Each row is a point on a tangle of strands that fork and nearly touch. The rows are in no order.
Points whose rows are less than 63.3 apart are linked; no others are. Some points are linked to none.
k580: [-10   9  -3  16  45   9 -65 -14   1  33 -19  -8   1  10  29  -4   6  -7
 -23   1  28  10  -3 -24   8  14   9 -31  -4]
k689: [ 21   6  20   7 -22 -17  -7 -36   0   9   0  19  -1  45  16 -12  62 -10
 -26  22 -12   9  29   5 -17 -25  -8 -27   0]
k600: [ 21 -18 -38 -16  15  -5  -6   7  62  10  21 -10 -25  -5 -12  -3 -22  -9
  -3 -12  -8 -16   0   5  17   3  32   9 -26]
k420: [ -1   9 -21  25  10  -2 -59   0  16  42 -40   0 -22   2  40   9  13   0
 -35  20  11  -2   8 -16  21  -4  13 -26   9]
k851: [ 16   8 -23  13 -16  -9 -49   3  34  19 -38  18 -10  17   3  11 -17   9
 -12  35  20   2  40   6  39  16  -6 -20 -14]
k323: [ 33 -37  -6 -34  37 -22   4 -37  12 -13  27   3  -7  -8 -19 -18 -28   6
   9 -35 -22  50  17  26  -3  11  -4  24 -40]
k809: [ 35 -25 -11 -32 -23 -26 -10 -37  49  17   6  19 -27   0 -11 -16  -3  13
   2  13 -26  18  33  23  18   3   8   3 -48]
k852: [ -1 -11   6  -4 -48   6  53  -3 -27   6   6  -8  12  20 -11  18   6   5
  11  32  -4  -2 -28   8 -33 -16   3 -20  25]
k574: [ 32 -38 -12 -35  34 -13  -8 -41  25  -6  21   0 -14  -5 -13 -14 -23   8
  11 -27 -13  37  14  15   0  15  13   4 -55]
k26: [ -4  -6  -1   3 -40   4  -1 -16  36  34 -36  -7  -9  20  10  23  38  12
   3  25 -28   3   9  19  36 -32 -12 -15  23]
k936: [ -6  32  -8   8  21  13 -22  25   7 -17   7  23  16  -7 -11   0 -23  11
   6 -19  10  -1  -3  -1   2  -2 -15  14  -6]
k55: [ 19 -17   3 -27  25 -17  38 -30 -15 -31  43   8   2 -21 -10 -10 -33  -4
  17 -28 -30  32   5  34  -5  16 -10  44 -15]
k771: [-11   0  -1  24 -12  28 -28  30   8  26 -45  -9 -14  -2  24  18   0  -3
 -20   8   6 -21   2 -10   4 -33  -2   8  28]
k542: [  7 -66  18 -11   7 -10  39 -25  -2 -31   1 -19 -20 -16  12 -29  47 -36
   4 -41 -46  11 -33 -19 -58  20  46 -11   7]
k560: [ 27   7   8 -13 -30  -1  33 -21 -54   5  17  39  48   4  -8   8 -12  25
  13  32  -2 -21   3 -10  -1   0 -47   2  22]
k479: [ 10  13  -8  -9 -12   5  14  -6 -20   2  21  16  25 -12 -13   4 -16  -2
  16  -9  -1 -10  -5   6   2   1 -30  15  14]
k282: [ -8 -11  19  -9  19 -23  36   3 -37 -51  27 -14  16 -16 -16   3   7 -31
   2 -30  -6  -1 -66   4 -60  27  33   9  -9]
k813: [ 32 -29  29 -30 -54   1  60 -45 -15 -17  17  -4  -6  -3  -9 -11  27  33
  20  25 -24  10  17  35 -11  -4  -9 -24  13]
k110: [-63  18 -11  14  26  -6   3  50  -1 -41 -11  -5 -13 -19 -11 -11 -56   8
  -7 -34  32 -10 -21 -16  18 -12  16  19   0]
k250: [ -3  11  16  23 -29   2  21   0 -45   1   3   5  41   5   7  -5  11 -13
  -5  18  10  -1  -6 -17 -26   6 -23  -6  17]
k254: [  3   7  23  27  21 -14 -47 -12 -24  17  15   4  13  44  19  -7  37   3
 -34  -9  15  24   6 -33 -24   4  -4 -43  -5]
k632: [ 12  31 -20  -2  15  10 -41  27  13 -11   1  26  20   0 -17   9 -41  18
  -3  10  22   1  32   7  25  10   3  18 -20]
k161: [ 17 -49  18 -12 -35 -11  58 -30 -37 -34   8   4  -8  -7 -12  -1  20   9
  15  -4 -19  11 -24  15 -54   9   8 -22  10]
k659: [ 17  16  -9   9 -42 -13 -18 -23  -1  21 -32  34  10  24  -1  22  23  16
   2  30  -9   9  44  12  27  -4 -44 -12  16]
k657: [-61  15  -5   7  39  -9   0  46   6 -30 -10 -21 -27 -29  -7 -10 -43   2
   0 -36  24  -6 -39 -26   7  -8  24  14   1]
k811: [ 15   5 -24  12 -18  11 -39  21  35   9 -41   8  -8  11   0  14 -22   8
 -21  36  24 -11  33   0  27   0  -1  -4  -9]
k15: [ 21 -28 -38 -10   9 -13 -19 -34  57  18  -5   8 -39  -8  13 -22  23  -8
  19  12 -22   9  16  10  18  10  53 -26 -45]
k606: [ 17 -25 -40 -17   5  -6 -14  -7  46  17   5  -2 -17   1  -9  -5 -20   0
   2   4  -1  -4   2   3  13   8  23  -5 -33]
k823: [ -9 -21  17  18  60  14 -15   8 -17   6  23 -37   3  17  19 -19  25 -16
   2 -32  10   4 -30 -39 -54  15  29  -9 -18]
k162: [ 14  -3 -27 -31  -2 -14  14   7  50   9  33  -8 -29  -9 -16   6 -33  -1
 -10   4 -11  -8  17  27  27   2   9  49 -16]
k675: [-34  19  32  37  15  20 -42  39 -42   3 -13  -6   8  16  24  -6   3   4
 -24 -21  24 -23  -3 -32 -29 -10  12   0   9]
k535: [  5 -20 -16 -10  33  -2 -26 -17  12  32   3 -19 -46   5  38 -29  61 -22
  -2   0 -12   9  -4 -12   5   6  38 -29 -18]
k170: [ 12  -2  30  15 -44 -13   2 -28  -3  16  -3   3  11  47  15   6  68  -2
 -20  29 -12   5  23   8  -6 -33  -7 -32  23]
k717: [ 10  12 -20 -33  18 -12  17   9  42   3  42  -6 -20 -12 -21   1 -43   8
  -8   7  -8  -1  27  34  47  17   4  59 -30]
k910: [ -7 -13  -3 -17 -17   4  37  -4  17   3  -1 -18 -14 -13  -2  16  -3 -22
  11  -1 -10 -17 -28  19  -9 -19  -1  10  19]
k455: [ -1  39  13 -10  31 -13  18 -11 -37 -26  48  13  24 -27 -27   1 -25   4
  31 -29   6  -1 -12  -5   2  20 -14  27   0]
k152: [ 13 -13  19 -11  30  -1  16 -11 -40 -27  43 -12  30  -1 -25 -12  -3 -19
  27 -39  -4  10  -4  -1 -29  22 -10   9 -21]
k229: [  8   9 -11  18  -8  -1 -41  -2  31  38 -45   5 -23  15  28  26  23   7
 -27  31   7   1  17  -8  20 -10 -12 -26   6]
k256: [ -4  21  11   3 -43  26  26   6 -28  -1 -12  13  15  -3  -3  32 -16  12
  16  44  10 -15  -4  13  12 -22 -20   5  51]
k693: [ 14   8  18   8 -12 -16 -13 -28 -12  15   0  21   6  47   6 -10  56  -9
 -27  14  -1  14  29  -4  -2  -3 -25 -29  -4]
k967: [ 12 -11 -27  -9 -15 -16 -22 -28  64  28 -19  22 -34  13   6  -4  21   1
   3  31 -11  -2  28  16  28  -7  28 -22 -33]
k424: [ 11 -19  -3 -19   3  -1  18 -12  -7 -10  26  -8  -3  -7 -15 -11  -7 -25
  17 -27 -18   1 -11  17  -5   2 -15   5  -6]
k25: [-30   6   7  21 -24  32 -18  33  13  14 -53 -17 -20  -8  23  33   0   5
 -15  20   6 -27  -7  -5  12 -53  11  14  34]
k142: [  8  12 -20  24  -1  17 -47  39  20  -5 -43  13  -2  13   7  10 -27   5
 -30  37  33 -15  33   5  28 -12 -10  -4 -10]
k951: [-10  14  33  -7  68   6  -6  20 -20 -19  30 -19  16  -8 -16 -11   9 -14
  25 -43  28   5 -20 -30 -52  21   3   6 -23]
k156: [ 20  -6  11 -16 -34  -3  45 -30 -47  11  20  23  33   5 -11  -4   3  20
   9  20 -13  -6  15   5   2   5 -44 -13  11]
k720: [-26  34  -8   8  24  -5  -2  25   8 -32  13  19   6 -22 -23   0 -39  18
  10 -24  19   3   5  -7  16   2  -7  19  -7]
k324: [  2 -57   7  -7  13  -1  27  -2  -9 -17   8 -31 -16 -13  11 -24  32 -44
  10 -32 -42  -1 -38 -20 -46  19  53  -8  -3]
k376: [ -9  13  20  14  58  20 -58   0 -22  22  -8 -14  14  19  25  -7  -1   0
 -31  -7  37   5   3 -31 -17  12   2 -28   2]
k77: [ 12  15   5   6 -11  -7 -22 -12 -21  18 -12  24  13  35   4   2  37  -3
 -17   6   6  14  26  -7  16   6 -42 -25   8]
k601: [-26  25  10   2 -29  13   3  30   0  -2 -24  -1  -1 -20   4  16  -3  -6
  -2  15  13 -20 -17   7   5 -32  -4  14  35]
k682: [-58  14  -6  -3  17 -14  30  31   8 -22 -24 -41 -41 -39  -4  -1 -27 -20
  -9 -34   3 -22 -54 -13   3  -1  40  22  14]
k480: [ 12   7  14  -6  26   6   9  -9 -46 -11  40   3  41  16 -26 -18  -2 -15
  27 -26   4   5   4  -9 -23  20 -22   3 -13]
k801: [ -5  18  23  25  27  18 -46  17 -33  20  -8  -4  14  32  19  -9   7   3
 -32  -5  32   3  10 -25 -16   7 -14 -22   9]
k788: [ 17   1 -31 -24   6  -4   7  17  55   3  24  -8 -29  -7 -10   2 -32  -1
  -8 -11  -1 -24   7  17  29   6  17  28 -22]
k640: [-16  12 -15  18  44  26 -48  31  24   5 -11  -5  -1 -15  24   1 -12  -3
 -10  -3  18  -8 -25 -14  -5  -6  21  -1  -8]
k711: [-12  24 -10   3 -14 -21  39  -5  -4 -14  33  12   7 -34 -13  15 -34  18
  18  -6  -2  -7  -4  17  16  12  -9  46  -1]
k503: [ -4  -5  19  15 -21  -6  -6  -9   1  29  -7 -19  -2  32  21  -3  48  -5
 -29   8  -7  -5   8 -20 -13 -18  -8 -22  13]
k202: [-15  22  30  34  24  25 -41  28 -46   0   0  -2  25  22  14  -9   5   1
 -28 -10  30  -6  11 -28 -31   1  -4  -3   3]
k641: [-17  25 -21  -6  -3   2  -1  44  48 -20  -4   0 -30 -17 -13   6 -33  12
 -18   3  22 -32  11   4  42  -7  14  26  -3]
k97: [ -4   0   7  -4   8 -23  62   4 -59 -48  20   1  11 -16 -18  12  12  -4
  -1 -20   1   5 -71   4 -67  21  20   8   5]
k555: [-22   6  15  16 -42  39  -6  21   7  20 -51 -25 -11  -1  12  32  -1   4
 -12  36   1 -17 -20   7  22 -54  14   9  51]
k131: [ 26 -25   2 -26   8  -5   7 -29  27  11 -12 -13 -46  -1  10 -28  47 -11
   3 -15 -31   1  -3  10  -3   5   8 -21 -18]
k695: [  3 -41  12  14  46   1  -2  -2  -7   7  16 -38 -16  13  21 -28  41 -20
   3 -36 -14   6 -23 -36 -40  20  33 -18 -19]
k518: [ 15 -35  -1   7  25   3  -3 -17   8   6  13 -25 -56  -2  35 -35  83 -26
  -8 -23 -27  15  -6 -19 -36   9  56 -26 -12]
k405: [ 18  17  -2 -13 -31   4  23 -14 -31   5  12  33  34 -16  -7  13 -25  16
  15  20  -5 -20   6   4  11  -5 -44  18  24]
k412: [  7 -10  11   7 -62   8  53 -25 -40   8   1   8  27  31 -13  15  21  34
  18  49 -11   6   0   5  -4  -9 -21 -24  34]
k873: [  4  23 -16  38   1  15 -35  50  -1  -5 -51  17   8   6  12  19 -26  17
 -26  32  27 -18  27   8  21 -25 -18  11  -3]
k299: [ 12   6 -25  -9 -34 -11  31 -16  10  10  25  17  20 -15 -13  12 -36   7
   6  14 -15   2  36  24  20 -12 -20  31   8]
k800: [  5  18   7  14 -20  21  -5  11 -34  11 -16  14  32  18  10   9   5   3
  -9  27   4  -6  19  -3  12  -2 -41  -6  32]
k9: [-19  30 -15 -26  44  -2 -15  27  28 -22  28   0 -11 -19 -24   2 -53  27
  -2 -13  35  -9  27   5  42  24   7  29 -25]
k403: [ -5  -3  12  16 -16  -5  42  -7 -61 -15  10   1  29   0  -3  -1  12 -17
   7   4   2   7 -41  -7 -64   6 -11  -6  13]
k232: [-18  27  26 -17  63  -1   1  18 -17 -29  33 -14   5 -25 -15   2  -9 -12
  29 -52  23   7 -18 -21 -27  18   0  13 -16]
k868: [ 11   9 -12  11 -50   2  -9  -9  16  21 -38  16  15  14   1  33   7  17
   1  27 -11   5  37  17  31 -17 -34 -10  19]
k562: [ 29 -37  23   2   2  -5  27 -43  15 -22  -1 -13 -30  -2  25 -36  78 -20
  -7 -22 -42  11  -2  -3 -51   7  38 -18   6]
k397: [-45  27  19  -8  64  -2   8  26 -19 -38  10 -23  -4 -27 -26  -7 -31  -5
  15 -53  28   6 -29 -25 -15  14   7   7  -7]
k900: [ -7  -7 -19   9  19   5 -37  -9  17  43 -21  -3 -29   2  35   0  39  -4
 -17   9   6   1  -7 -18  14   1  13 -26  -1]
k559: [  6  23   9   4  28  19 -22   1 -30   6   8  13  31  27  -4 -11   4  -3
  -1 -13  17  13  13 -13  -3  21 -35  -6   4]
k166: [ 36 -25 -15 -17  14 -10 -18 -52  50  10 -11  12 -48  -9  16 -27  33 -10
  11  -1 -24  12   5  20   9  11  30 -17 -39]
k371: [  0 -30 -14   5  33   2 -12  -6   1  25  17 -33 -44   6  38 -26  66 -21
 -12 -16  -9   9 -11 -25 -20  14  48 -28 -17]
k116: [  9 -18 -31  -7   4  -7 -18  -5  36  18  -3   4 -14   7  -4  -5  -9  -3
  -2  -5  -2   7  -7   7   7   5  -5  -9 -19]
k465: [ 11  16  -7  11 -17  -6 -28 -13 -14  21 -29  29  10  22   2  13  13   7
  -9  12  -2  20  35   7  22  18 -48 -18   7]
k502: [  5   4 -15  12  13   6 -46   6   7  20 -30  13   4  15  14   1  -6  -2
 -17  12  15   8   5  -5  13  18 -19 -16  -8]
k545: [ 34 -42  -8 -37  27 -23 -17 -40  43   3  17  -3 -20 -10  -9 -27 -20   8
  15  -9 -15  31  22  10  10  20  33   4 -68]
k833: [ 10 -54  15 -16 -16  -9  59 -32 -31 -40   5  -5 -13  -4  -5  -9  15 -14
   3 -20 -22   9 -43  13 -69  12  24 -17   7]
k579: [ -4 -14  18  -5  23   8   9  15 -15  -9  25 -22   6   1  -8 -14   6 -31
  15 -30   1  -7 -34 -14 -25  10   2   7  -9]
k414: [-18   1  22  20 -53  37   4  11 -12  22 -37 -28   2  13  10  36  12  -3
  -6  43  -1 -12 -14   6  16 -36   2  -3  49]
k185: [ -4  25  18  14 -23  23   3  24 -34   2 -21  12  37  -3   8  10   1  -7
  -6  26  14 -17   8  -9   3  -8 -29   5  35]
k38: [  8 -15   3  -7  -4  -1  -4  -7   6  22  -8  -8  -7  17   2 -11  28 -11
  -7  -9  -5   0   0  -8   1   4 -22 -17  -1]
k100: [  4  29 -19  29 -20   5 -14  50   5 -19 -38  22   9  -6  -3  22 -27  15
 -14  28  18 -18  36   8  34 -26 -15  15   9]
k937: [ 17 -39  -4 -28 -39  -8  32 -34  46   6  -6 -16 -34 -12  -2   2  16   6
  19  -3 -53   2   2  30  15 -26  12  -5   8]
k68: [  7 -39   8   1  25   4  11   5  -2  -1  13 -41 -13   7   7 -25  29 -36
   6 -27 -22  -3 -24 -23 -39   8  32  -1  -9]
k363: [-40  41  13   1  37  -9   6  33 -29 -32   7  -3   9 -29 -16  -2 -38   5
  17 -43  23   2 -23 -17   5   6  -9   6   4]
k75: [ -9  -2  32  11  59   5  -5  13 -20 -14  27 -28  17   4  -5 -16  11 -22
  13 -42  13  -3 -27 -32 -67  12  19   8 -20]
k276: [ 13 -29 -39 -16  17 -11 -31 -20  49  22   2  -4 -15  -9   0 -19  -3  -9
   9   2 -10   0   4  -1  24  22  40 -20 -43]
k962: [ -2   7  -5  14  -2  22 -31  18   9  18 -34   2   1   6  10   8  -5   1
 -22   9  10  -4   5  -9   2  -7 -21  -3  16]
k939: [-52  20 -16  22   5 -13   5  52 -13 -46 -19   6   0 -11 -10   5 -48  12
  -6 -12  25  -9  -2 -17  44  -8   3  19   4]
k759: [  2  -5  13   8   0 -12  45  -9 -61 -27  17  -5  22  -7 -11   2  14 -16
   2  -3   0   3 -56   3 -71  11  10   2   2]
k277: [  4  14  13   5  10  12  -2   4 -43  -5  20   8  41  10  -9 -13   3  -9
   8 -11   7   1   0 -14 -14  21 -25  -4   0]
k899: [-33   9 -12   8  68  18 -42  31  26  -7  -3 -15  -8 -34  14  -3 -15   5
   0 -18  30  -9 -31 -22  -4 -11  36   4 -11]
k109: [  1 -13 -12  -1  26  -3 -26 -14  10  38  -7 -13 -34  15  30 -19  46 -12
 -12  -1  -1   5 -12 -17   7   6  18 -30  -6]
k138: [ 24 -20  22 -28  30   0  27 -25 -46 -32  51  -5  18  -8 -20 -15  -5 -11
  25 -39 -16  24   6  10 -20  27  -6  15 -10]
k773: [-28  46   8  14   9  -1  -5  31 -36 -30  -7  26  21 -25 -18  -6 -26  12
   5  -9  16 -11  -5 -13  19 -10 -28  16  19]
k121: [ 24 -16 -24 -21 -14 -23 -13 -24  40  18  12  13 -13   6 -21 -11 -16  17
  -5   8 -10  19  31  17  23   9  -3   2 -48]
k379: [-16  13 -12   6 -17   8   2  44  56 -13 -17  -2 -15 -15  -2  15 -24   5
 -15  12  13 -30   3  -3  21 -29  18  22  12]
k309: [ -6  -1 -14   8  33   4 -56 -17  23  22 -22   7   6  18  18  -3  -6  -1
  -7   5  20  12  -1  -9  13  16  -3 -30 -20]
k626: [ 13  27  -8  18 -16   9 -18   5 -24   8 -33  29  31  18   3  15  -4  11
 -10  16   8   4  31  -4  21   1 -60  -6  20]
k464: [  5 -31  13  -3 -45   0  56 -20 -20  -7  -2 -20   2  19  -9   8  18   2
  10  24 -10   5 -35  13 -44 -13  16 -24  11]
k539: [-30   6   2 -11   8 -19  42   8  19 -18  -1 -26 -34 -37  -7  19  -5 -27
  10 -31  -6 -28 -50  13  -1  12  34  31  10]
k448: [-10   7  19  30 -10  -1  17  -9 -66  -4  14  11  42   7   6 -14   8 -18
  -1   1  10  10 -23 -19 -53  13 -17  -4  12]
k302: [  4  24 -20 -20  26   3 -40  18  31  -9  21  13   7  -9 -18   6 -43  21
  -2   3  35  -4  24  11  34  16  12  22 -30]
k40: [  9  14   5   2 -55  20  41   1 -40   8  -3   7  27  20 -14  21   1  23
  21  53   2  -9 -11   1  -4 -11 -20  -9  44]
k49: [ 13 -14 -25   0 -11 -21 -43 -23  60  32 -17  27 -22  13  13  -6  11  -6
   5  41   6  -4  25   7  41  11  19 -26 -32]
k230: [  8  -3 -16  13  -9 -18 -53 -18  47  29 -25  19  -8  20  18   3   1  -4
  -7  32  17  -1  27   3  38  20  10 -26 -24]
k915: [ -4 -19  21   9 -61   6  40 -21 -17  13  -2  -5  18  27   1   7  39  17
  11  39 -12   8   0  13  -6 -17 -12 -27  24]
k644: [  0  -3  11   6 -34   4  33   4 -29   6   0  -8  24   9   3   4  11  -6
  10  24  12  -9  -8   0 -20  -4 -18 -14  26]
k515: [-19  27   4  -2  26 -11  23  -5 -19 -29  43   7   7 -32 -15   4 -37   2
  28 -37   7   4 -13   9   3  15 -10  30  -9]
k712: [ 12  27  18  16  27   3 -29  -4 -46  11  -1  24  42  39  -1  -9  15   9
 -13  -2  19  22  33 -26   2  24 -45 -19   4]
k89: [  1   3 -21 -25 -42   2  26   4  54  10  13 -18 -12  -2 -12  25 -34   9
  -1  22 -10 -17  31  36  44 -16   4  36  18]
k267: [-28  30 -14  21  -4 -13   4  47 -11 -45 -10  20  14 -20 -16  -3 -47  26
  -5  -9  19 -14  16  -6  43 -10  -7  23   6]
k274: [  7  -6 -28  -7 -57   8  23  -6  49  14  -6  -8   2   7 -19  29 -26  15
   3  26 -13  -4  30  26  36 -26   0   5  17]
k79: [ -2 -32   7 -20 -19   1  37   0   8  17  -1 -36 -14  -5  -1   7  11 -26
  14   0 -22 -23 -26  12 -11 -15  11  -6  21]
k729: [ 19  -8 -28 -30  -9  -9 -37   1  39  27   5  13 -13   7 -22   7 -39   2
  -4  33  16  -5  29  11  48  14  -2   6 -30]
k4: [ -1   6  -6 -12 -24   3  18   6   3   0   5   0   3 -15  -7  14 -14 -16
  17   0  -4 -14 -15  21   0 -12 -17  14  23]
k390: [  2   4 -27  11  25  19 -31  24  42  14 -11  -4  -5  -2  11  -4 -13 -10
  -5  -1  11 -11 -20 -10  -3   2  15  -3 -11]
k794: [-31  35  38  43  14  15 -30  26 -59 -10  12   2  41  12  11 -10   6  -8
 -13 -20  25  -2 -14 -30 -50   3   0   6   2]
k61: [-54  17  -5   9  11 -13  14  34  23 -25 -17 -19 -37 -38  -4  -3 -25 -16
  -8 -26   5 -14 -42 -19   5  -3  29  22   0]
k886: [-22  30  28  43   0   7  -7   8 -76  -8   2  16  53   1  10  -7   5  -5
  -4  -2  12   3 -23 -26 -51   8 -13   3  11]
k821: [ -3  25   1   7  29  26 -34  18 -12   3  -3  10  18   8   4  -7  -8  -1
  -2 -11  18   9  -6  -8   0   9 -33   4  -1]
k621: [-14 -26  30  11  33  -7  14  -6 -45 -36  21 -19  20  -6  -6  -9  15 -42
  10 -42 -11   6 -69  -3 -74  17  29   7 -11]
k612: [ 12  30  21  23  33   0 -50  -5 -44  15  -9  10  23  42  15   0   4   2
 -30   9  33  19  22 -27  -4  21 -28 -29   3]
k98: [  1  42  -5   0  23 -13   3   0  -7 -19  33  33  31 -21 -24   1 -46  25
   7 -12   4   3  25  -4  24  10 -16  41 -11]
k741: [ 24 -13 -14 -18 -27 -18 -17 -46  57  22 -12  28 -38  13   8 -15  21  12
   5  27 -22   1  35  22  16  -2  14 -12 -40]
k898: [-15  25  10  12 -18  20 -13  34 -20   1 -27   5  15  -9  13  14  -6  -5
  -9  17  11 -15  -1   0   1 -28 -23  16  29]
k563: [ 19   5 -32  -1 -15   0 -18  -5  13  16  -9  26  15   9 -11   6 -16   8
   1   5  -5  13  29   4  22   7 -29   3  -8]
k30: [-15 -39  14  20 -25  -7  29 -17 -19  15 -12 -40 -13   0  25   7  44 -19
   0  -7 -24  -5 -39 -22 -44 -16  37 -14  12]
k275: [-10 -12  25  12 -51  10  18  -5   2  22 -11 -20  14  30   3  14  29   8
   1  30  -5   1  -3  13  11 -19 -12 -30  35]
k413: [  6 -38  22   1 -43 -13  57 -39 -21 -21  -9 -15  -7   6   3  -6  37  10
  17   8 -22  13 -23  22 -46  -9   8 -33   8]
k278: [ 38 -31  -8 -26  14   0  -9 -40  35   8  -5  -2 -57 -10  15 -33  53 -12
  10  -8 -31  13   0  14   2   7  28 -24 -24]
k840: [ 22 -41   8 -23  11  -3  13 -13  11   3   6 -18 -26  -4   4 -21  30 -22
  10 -31 -32  -4 -10   4  -7   9  12 -16  -8]
k940: [-53  14   4  10  58  12 -47  46  -6 -17 -18   0 -12 -25  15  -2 -18  14
  -4 -19  34  -8 -31 -24   0 -18  24   2 -12]
k285: [ 16  -1 -27  -4  -4  -3 -11  -1  18  13   3  11   1   7 -11   1 -18   5
   5 -12  -4   5   6  11   9   0 -17   4 -13]
k128: [-34  46  22  -5  40   6   1  28 -43 -31   6   3  25 -24 -19  -6 -21   1
  15 -32  23   2 -10 -24  -6  11 -18  10   7]
k578: [ 31 -33  -2 -35  17 -25  26 -38   6 -22  31   0  -7 -17 -12 -21 -32   0
   2 -25 -41  44  13  27   3  14  -8  34 -26]
k190: [ 21  12 -27  -9 -27 -13   4  -4   9   8  12  20  20  -3 -19  10 -30  11
   0   7 -14   4  43  12  22  -1 -23  28  -1]
k287: [  3  13 -15 -25  13 -24  43  12  30 -12  50  -8  -7 -21 -14   0 -43   4
   2  10 -13   3  23  32  43  23  -3  60 -18]
k994: [ -6   5 -24  14  -3  17 -23  32  50   3 -23   0  -5 -12   6   3 -19   5
 -15  12   8 -19  -8  -4   9 -21  11   8  -1]
k732: [  9 -64  26 -21 -10 -10  47 -40 -21 -35   3 -10 -12 -18   6 -21  32 -26
   3 -29 -36  19 -44  -3 -61  24  33 -14  15]
k216: [-10  -4  18   9 -46  21   9  -3  -8  30 -23 -14   7  18  12  21  16  -4
  -5  33  -3  -2   6   1  14 -17 -20 -18  46]
k530: [ 15 -19 -19 -14  -8 -17 -33 -31  22  20  11  21  -5  12  -7  -4 -20  11
  10  17   6  24  33   7  24  20  -2  -6 -50]
k696: [  2  13 -26 -18 -35 -10  42  -1  28   4  26   2   7  -9 -12  20 -41   9
   0  30 -13 -13  31  31  39  -8  -9  44  12]
k164: [-16  28 -20   9  -9   3  -3  47  21 -32   3  10  -2 -13 -12   8 -39  13
  -6   0  15 -17  21   4  34 -12  -2  25   9]
k807: [-36  18  35  21  31  24 -49  48 -40  -1  -2  -8  -7   3  23 -11   4   7
 -22 -26  29 -30 -21 -41 -21  -6  18   2  -2]
k179: [ 28 -12   4 -34 -40  -7  53 -42 -40   3  22  14  12  -6 -10  -3   7  30
  21  22 -23  11  23  22   6  -5 -40  -4   1]
k869: [  4   4  -5  12 -28 -10 -26 -15  39  39 -46   9 -18  32  13  36  37  16
 -15  31 -11   4  21  13  26 -22  -6 -20  13]
k99: [  6  19 -16  18 -38  13   0  24  20  -6 -36  19  18  -2  -6  34 -27  16
  -9  34   7 -14  36  16  25 -23 -19  12  27]
k70: [ 32 -21  12 -31 -49  -5  55 -46 -29  -2  23   4  -3  -1 -11   3  11  35
  23  35 -32  15  16  33   7 -14 -20 -18  17]
k76: [  8 -50  10 -26 -14  -8  30 -14   7   0   2 -28 -22 -10   3  -7  30 -25
  13 -17 -35  -9 -15   6  -9   3  11 -15   8]
k871: [-14  19  -7  -9  -8 -29  47   6  10 -21  47   3   5 -37 -11   3 -45  17
  12  -1  -5  -4  13  19  31  28  -1  57 -10]
k462: [-10  47  27  -8  41   2   1   6 -48 -27  30  19  40 -18 -23  -4 -22  15
  31 -32  20  -2   0 -23  -7  14 -25  16  -3]
k714: [-25  28  20   0 -34  15  24  23 -31  -6 -24   4   8 -13  -3  30   2  10
   1  40  19 -17 -20   8   8 -24  -1   8  44]
k338: [ -1 -16 -16   0 -58   2  21 -17  54  20 -16 -13  -5   6 -12  21  -4  12
  13  22 -33  -1   5  30  33 -37   1  -8  21]
k182: [  1   5 -10  19 -43  14  -5  12  27  12 -40   3  11   6  -2  32  -9  10
   0  25  -1  -4  18  16  22 -31 -21   1  37]
k517: [-43  19  26   5  50  22 -46  46 -16  -4  -3 -16  -6 -17  20  -8   1   4
  -6 -24  30 -18 -30 -25 -17 -11  23   6  -5]
k214: [ 23 -30  14  16  22 -11  11 -33   7  -8   6 -15 -40   7  33 -37  79 -22
 -11 -21 -36  20  -5  -7 -51  -2  45 -19  -4]
k404: [ 25 -26  18 -40  46  -9  21 -29 -26 -27  50   1   8 -20 -16 -13 -30  -7
  18 -45 -24  33   6  26 -14  15  -5  36 -16]
k437: [-25  29 -11   0  32  -5  -8  42  17 -36  17   9   4 -13 -19  -2 -45  31
   1 -27  32  -7  16 -10  32   8  10  13 -13]
k564: [  4 -12 -20   5 -54   8   2 -14  58  33 -35  -4  -6  15   0  30  15  14
   3  29 -25   5  13  20  41 -37  -3 -17  26]

Follow the links from the first point to the second, and from the first to the third. Name the last point that the two ways share.
k794; k256; k323 | k801
k545; k250; k502 | k801
k580; k621; k413 | k448
k250; k275; k939 | k202
k994; k464; k282 | k448
k55; k390; k413 | k202

A fork is a point with three links. Follow the links from the first point to the second and name the forks in between, in order.
k412; k202 | k801
k302; k759 | k559 > k801 > k202 > k448
k267; k821 | k202 > k801 > k559
k464; k801 | k448 > k202
k823; k97 | k448
k15; k871 | k606

Name the points in between on the shortest way along the links from the first point to the second, in order.
k182; k40 | k868 > k659 > k465 > k626 > k800 > k185 > k898 > k601 > k714 > k256
k518; k299 | k371 > k535 > k109 > k900 > k420 > k229 > k869 > k26 > k564 > k338 > k274 > k89 > k696
k530; k693 | k121 > k809 > k741 > k967 > k49 > k230 > k851 > k811 > k142 > k873 > k100 > k99 > k182 > k868 > k659 > k465 > k77
k807; k437 | k675 > k202 > k801 > k612 > k712 > k559 > k821 > k936 > k720
k278; k162 | k166 > k15 > k276 > k606 > k600 > k788
